Each row is a point on a landscape with many valleys, with its height.
A ball rolls from a point to the lowest of its 2 nearest points, and stops where none of them is lower. Distance is the straight distance between rows; heights are no part of it.
J_203 h=45.9: [136  97  94 123 149 137 133 145 122 133  79 125  96 122 155 128 147 111
 107 123 178 156]
J_446 h=34.4: [168 139 153 178 133 175 130 109 102 148 122 111 138 141 163 118  80 145
 136 102 145 110]
J_825 h=39.7: [130 113 129 168 131 162 128 174 162 174 132 154 141 147 131 119  85 147
 173  91 153 165]
J_703 h=54.3: [ 98 169 146 102 123 100 133  93 118  61 141 113 107 151  96 116 176 131
 139 177 119  65]
J_727 h=34.7: [176  93 110 135 120  99 147 140 100 178  93 154 103 132 137 225 127 156
 134 104  80 158]
J_71 h=48.2: [119  73 103 149 152 114 161 187 126 106 120  80 106 168  88 159 133 156
 124 115 197 175]
J_312 h=42.2: [136  79 148 110 169 139 170 102  84 114 104  84  61 138 135 166 153 114
 113 152 113  92]
J_848 h=49.4: [158  68  82 138 126 113 107 126 149 164 118 152 117 148  89 164 124 108
 172 108 103 140]
J_840 h=36.6: [ 70  98 133 155 138 116 163 148 106 105 126  97 183 117 127 100 176 114
  58 126 157 125]
J_15 h=28.8: [ 95 173 195 175 149 168 150 146 126 139 143 128 148 178 124  98 103 179
 158 129 140 115]
J_33 h=61.1: [164 138 109 142  65 123  98  90 118  92 145 129 118  94 140 142 102 106
 130 113  68  60]
J_318 h=49.5: [ 87  69 142 132 146 117 177 145 124 117 113  81  87 125 131 114 185  88
  78 169 144 116]
J_229 h=54.4: [126  79 116 155 109 131 115 113  91 120 131 131 132 151 108 131 120  75
 157  84 126  83]
J_841 h=56.8: [109  79  90 104  94 121 112 122 110 110 102 125 101 123 112 126 147  64
 131 112 106 101]
J_451 h=53.7: [ 56 164 167  90 109  76 160 117 118 109 170 111 139  95 113 131 193 122
  96 216 104  80]
J_643 h=37.2: [165  62 145 139 166 122 168 122  73 130 107  80  97 174 113 186 141 136
 129 118 108 112]
J_563 h=46.8: [156  77  72 118 109 101  86 132 141 123 136 120 153 153  69 147 139 114
 139  86 130 150]
J_753 h=46.0: [ 74  87 100 183 124 131 163 133 134  91  99 115 143 143  82  85 138 130
 114 120 123 117]
J_395 h=42.8: [146 152 109 147 127 157 123 115 164 138 119 168 135 128 140 100  99 140
 172 110 133 145]
J_566 h=51.3: [123 141 148  89 139 126 118  94  32 107 127 111 135 146 103 142 129 113
 122  98 137  84]
J_146 h=48.7: [ 90  98 127  86 120 113 101 142 118 157 179 106 130  94 101  91 150  45
  71 120 132 115]
J_142 h=33.8: [164 106  67 109 114 110 119 138  99 144  79 138 127 110 110 161 108 131
 130  81 109 168]
J_689 h=35.2: [139 174 131  89  92 146  87  78 141 134 143 147 127 163 149 133 131 128
 141 146  74  74]
J_177 h=25.0: [123 144 123  89 155 130 111 133 134 143 131 140 174 158 142 139 178 153
  86 104 187 164]
J_530 h=35.6: [136  77 120 176 142 147 155 171 142 168 111 125 102 172 132 160 106 142
 167 107 161 149]
J_857 h=61.2: [174 115 103 112 118 136 147 114 137 122  78 125  49  84 164 183 143 125
 147 150 104 122]
J_819 h=22.8: [164  87 170 181 120 129 143 188 109 194 110 107 117 119 136 173  60 147
 157 103 122 163]
J_80 h=65.3: [157 100 162 202 134 145 168 146 141 135 110 100  72 138 148 138  78 121
 179 160 127 111]
J_917 h=60.4: [106 164 125  93 117 117 113 135 181  68 152 139 125  93 203 115 183 147
  95 147 137 141]
J_187 h=16.3: [168 124 147 173 101 123 123 154 110 191 102 150 143  96 160 159  57 143
 135 107  95 169]
J_324 h=37.3: [ 95 116 137 173 166 145 157 149 119  99 127 139 170 135 118 105 143 176
 128  89 176 160]
J_829 h=38.0: [177 126 118 131 148 161 126 122 110 147 109 111 147 132 126 125 110 166
 137  72 174 157]
J_138 h=42.5: [134 196 158 116 103 128 107 116 158 138 144 152 140 159 118 109  67 134
 184 167  79 123]
J_202 h=71.1: [109 196 154 129 140 116 141 123 156  69 124 150 143 116 175 158 185 201
 129 169 125 124]
J_251 h=52.5: [144 181 121  84 122 116 116  65 111  82 125 117 119 135  86 109 126 135
 148 153  99  85]
J_812 h=60.2: [122  85 143  96 124 120 120 138  60 121 144  85 114  94 137 124 144  60
 103  97 167 107]
J_713 h=49.0: [140 141 101  83 141 140  96 120 131 137 100 137 133  92 133 110 149  99
  94 119 151 154]
J_214 h=30.9: [102 129 143 129 167 111 147 162 112 121 138 113 184 132 142 114 168 132
  62 121 196 163]
J_986 h=23.5: [180 113 122 155 122 150 111 121  89 141  88 132  97  94 187 154 122 141
 107  95 105 130]
J_165 h=47.8: [141 139 155 149 114 130 129  92  65 141 156 128 158 137  83 136  67 126
 161  91  97  80]
J_133 h=64.2: [128 122 102 157 117 144 134 132 184  96 103 160 103 108 180 122 166 128
 136 142 151 131]
J_157 h=45.3: [ 99  85 109 140 113 138 138 119 132  84 114  79  86 132 142  94 158 100
  76 149 128  84]
J_262 h=58.3: [101 146 178  82 139 125 125 131  79 108 154  99 133 115 120  93 167  68
 106 128 169  97]
J_945 h=32.6: [116 170 161 139 177 158 144 130 131 131 121 156 152 160 119 107 147 196
 157 117 152 156]
J_548 h=29.4: [175 185 130 129 142 153  88 103 150  90 143 131  99 137 193 134 121 158
 119 135 141 100]
J_246 h=48.0: [148  91 108 150  96 122 115 145 146 182 137 146 145 131  93 131  64 107
 179 103  91 141]
J_266 h=66.3: [105 130  96 134 148 118 115 130 155 125 139 191 181 152 115 129 143 160
 141  96 142 176]
J_475 h=38.1: [116 198 135 110 122 138 111  99 163 134 118 172 121 169 145 139 162 166
 143 169 106 114]
J_23 h=53.3: [ 92 175 145  65 118 116 132 134 157 158 149 143 171  90 143 100 190 109
  78 158 128 149]
J_20 h=59.0: [144  79  85  85 104 126 119 109 131 150  90 135  79 101 136 163 152  97
 130 130  90 125]
J_597 h=40.6: [117 186 152 127 110 113 120 114 171 154 123 156 117 176 101 120 130 172
 181 188  77 119]
J_894 h=67.8: [ 95 170 150 122 157 109 179 138 111 103 127 142 193  79 180 125 160 143
  99 164 149 171]
J_67 h=24.6: [123  77 139 195 127 130 129 127 131 152 128 106 122 172 108  92  67 101
 136 153  86 109]
J_97 h=44.9: [138 155 120 112 136 152 114 120 148 167 154 166 153 147  88 109  77 163
 175  99 110 148]
J_654 h=44.2: [109 199 132  92 166 118 132 107 137 102 109 160 139 111 129 109 165 150
 102 170 150 155]
J_598 h=46.3: [114 122 151 120  96 133 116 136 134 165 172 147 159 121  85  99  28 102
 180 120  91 131]
J_270 h=46.9: [121  85  88  88 115  93 105 147 138 149 143 109 150 113  77 128 161  65
  83 118 151 133]
J_603 h=62.3: [113 164  94 129  97 111 119 119 196  64 137 170 140 114 162 119 161 130
 138 142 114 121]
J_178 h=54.9: [150  80 106  93 168 103 125 164 156 179 123 119 100  97 111 153 183  91
  91 151 158 175]
J_810 h=40.8: [120  98 121 185 137 149 140 130 116  90  92 104  94 153 144 103 138 114
 121 123 140 106]
J_490 h=18.4: [104  95 175 185 133 145 127 157 125 151 150 103 149 164 117  78  45 116
 136 127 128 129]
J_679 h=40.2: [115 158 130 139 162 136 139 124 123  59 114 136 130 123 170  90 153 140
 104 143 169 144]
J_68 h=29.3: [141 154 108  84 131 146  94 101 133 166 123 151 163 171 125 146 141 149
 123  93 140 135]
J_286 h=29.2: [157  83 156 172 148 130 163 162 101 183 106 112  97 163 131 215  90 138
 160 120 120 134]
J_882 h=44.0: [151  99  75 103 123  97 105 157 170 136 129 115 158 126  93 144 162 118
 106 109 173 186]
J_509 h=47.6: [ 88 167 109  86 145 123 141 100 129 136 123 164 148 155  45 117 130 169
 154 130 121 129]
J_131 h=63.8: [ 85 182 118 108 105  97 146  98 162  62 134 165 171 111 115 125 170 152
 147 159 100 113]
J_852 h=51.8: [ 90 203 153  84 115  94 143 135 147 137 184 130 149  90 119  92 173  95
  87 194  89 112]
J_193 h=46.2: [117 147 121 108 139 139 124 100 107 145 160 141 149 166  40 122  85 156
 174  98 109 105]
J_391 h=32.4: [126 175 208 146 139 167 128 148 121 157 140 111 133 137 146 109  38 154
 154 141 142 135]
J_169 h=30.7: [123 116 138 138 151 161 119 116 106 124 128 129 148 178 174 110 161 145
  96  96 172 123]
J_285 h=41.3: [154  83  97 117 151 131 150 147 131 157  81 125  89 149 130 192 143 128
 141 115 161 152]
J_77 h=56.5: [ 95  95 128 126 142 121 150 151 142 124 130 129 115  84 194 108 188 112
  77 155 167 162]
J_179 h=66.9: [149 124 176 194 118 143 132 165 154 120 135  97 102 114 161 108  35 118
 163 156 148 134]
J_610 h=22.9: [172 137 111 146  83 127 107 113 105 159 103 164 144 101 163 151 103 136
 119  95  66 136]
J_216 h=54.0: [169 177  92 104 118 130 104  76 160  82 138 143 127 113 124 102 114 135
 153 138 107 114]
J_456 h=34.8: [135 139 122 157 141 150 104 128 137  50 130 105  84 132 188 107 143 131
 103 126 154  96]
J_984 h=32.5: [110 143 119  74 113 136 112  70 114 151 138 143 149 182 103 132 156 129
 130 124 106  79]
J_258 h=35.1: [140 126 189 127 138 154 113 173 110 187 151 124 149  99 134 132  21 153
 136 107 142 170]
J_506 h=51.6: [102  99 115 122 131 110 123 133  95  98 141 114 161 148  81 124 145  84
 126  84 185 107]
J_781 h=46.7: [ 85 186 124  78 141  99 144 101 123 116 113 142 145 127  62 104 159 130
 120 177 122 126]
J_361 h=28.7: [165  88  93 142  82  89 135 123  90 155 100 153 132 106 112 170 125 136
 120  83  61 140]
J_493 h=50.9: [146 162 102  64 127 129  98  77  93 123 113 134 141 103 103 112 127 115
 102 120 109 118]
J_732 h=39.0: [178  91  92 163 116 106 127 160 119 174 127 140 111 134 116 218  74 173
 146  98 110 174]
J_793 h=51.0: [119 144 108 101 143 132 106 141 159 157 147 139 106  56 147  88 149  77
  70 155 142 152]
J_593 h=29.9: [168  82 134 187 137 156 120 132  76 150 100 101 116 141 149 152 108 132
 114  85 131 111]
J_375 h=63.4: [170 142 121 150  75 124  82 125 171 145 134 141 113 101 185 154  75  96
 140 155  83 108]
J_168 h=41.0: [164 102  87 133 141 133 116 152 152 131 129 118 142 136 101 150 124 169
 136  81 190 185]
J_295 h=49.6: [131 169 166 137 128 138 121  88  52 100 124 121 121 151 100 142 103 124
 163 118 109  66]
J_123 h=56.4: [101 149 176  98 146 113 149 104  86  86 136 120 147 149 102  98 182 116
 142 142 160  95]
J_777 h=52.8: [136  92 100  78 138 115 121 138 150 184 136 117  78  64 128 121 150  66
  88 160 122 151]
J_430 h=19.1: [120  66 106 175 135 132 142 152 120 123 147  91 144 191  78  98  99 153
 135  83 128 137]
J_943 h=44.5: [148 160 161 121  95 134 105 134 151 164 132 139 150 102 145 115  25 124
 166 148 102 158]
J_325 h=31.0: [143  71 133 172 147 135 153 111 113 137 105  98  95 177  99 138 116 112
 148 146  74  94]
J_968 h=62.2: [156 141 131 156  74 118 109  91 122 135 149 141 145 113 132 125  54  98
 160 136  67  94]
J_134 h=55.7: [179 140  80  99 112 125  93 105 170  80 131 122  87  79 163 122 136 116
 122 131 122 117]
J_576 h=69.7: [120 185 168 183 139 136 130 142 166  62 136 147 155 135 181 124 155 172
 147 135 134 121]
J_520 h=53.4: [104  76 152 106 166 134 161 144 145 144 120 109  61  99 165 137 195 105
  96 171 161 146]
J_398 h=65.0: [ 85 162 118 114 136 115 144 107 143 104 120 192 194 112 115 125 167 164
 155 128 100 159]
J_994 h=10.9: [134  59 146 184 139 138 136 177 107 161 169  89 122 170  99 121  42 144
 142 103 122 139]
J_412 h=50.4: [ 78 164 155  89 121 119 119 131 126 156 214 113 126  98 115  70 149  65
  84 156 108  99]
J_715 h=63.2: [177 118 117 164 113 146 152 127 150 152  84 134  73 107 152 170 103 126
 181 141 116 131]
J_665 h=24.3: [103 137 154 180 120 157 139 124 123 121 138 110 161 189 111  70  98 139
 135 111 110 102]
J_863 h=55.8: [ 89 182 131  77 108  78 130 117 167 113 129 126 113 102 108 139 205 161
  97 216 104 103]
J_688 h=35.7: [111 163 151 127 148 137 150 122 149 170 106 165 134 157  94 126 170 223
 165 152 123 156]
J_989 h=43.1: [ 78  66 115 178 158 114 184 167 118  99 112 110 132 140  91 115 142 144
 122 113 170 151]
J_881 h=68.4: [149 162 163 203 136 139 121 156 176  86 143 128 126 140 171 102 102 140
 157 139 143 123]
J_836 h=57.2: [124 179  98  58 113 116  84 105 165  76 157 116 103  85 133 109 143 107
  93 148 125 101]
J_607 h=66.4: [103 139 112 109 150  95 155 134 141 117 126 171 196  82 136 106 164 129
 107 139 144 189]
J_40 h=49.1: [ 85 132  92 101 123 105 126 125 143 122 130 146 185 121  61 112 154 104
 110 106 156 135]
J_677 h=64.7: [171 126 155 178 103 152 100 140 150 143 122 121 102 131 217 138  99 109
 137 144 126 113]
J_348 h=42.4: [160 103 105 161 131 150 120 182 101 148 147 112 117 146 124 169  56 184
 143  68 151 169]
J_535 h=58.5: [ 98 133 126  68  92 130  93  96 111  87 167  88  98  86 132  97 130  78
  95 131 123  83]
J_347 h=45.8: [150  89 119  54 161 126 155 123 112 164 103 122  75 119 142 214 158 119
 111 140 137 148]
J_647 h=59.8: [124 148 143  97  83 141 105  89  92  77 151  97 113 116 138 131 134 103
 127 109 112  48]
J_633 h=58.7: [ 88 159 148 105 125 119 138 159 154 113 163 131 124  71 214  99 167 115
  68 166 147 159]

For each start below, name the point where the ball stops.
J_179 -> J_610
J_246 -> J_177
J_295 -> J_187
J_451 -> J_610
J_375 -> J_251
J_509 -> J_187
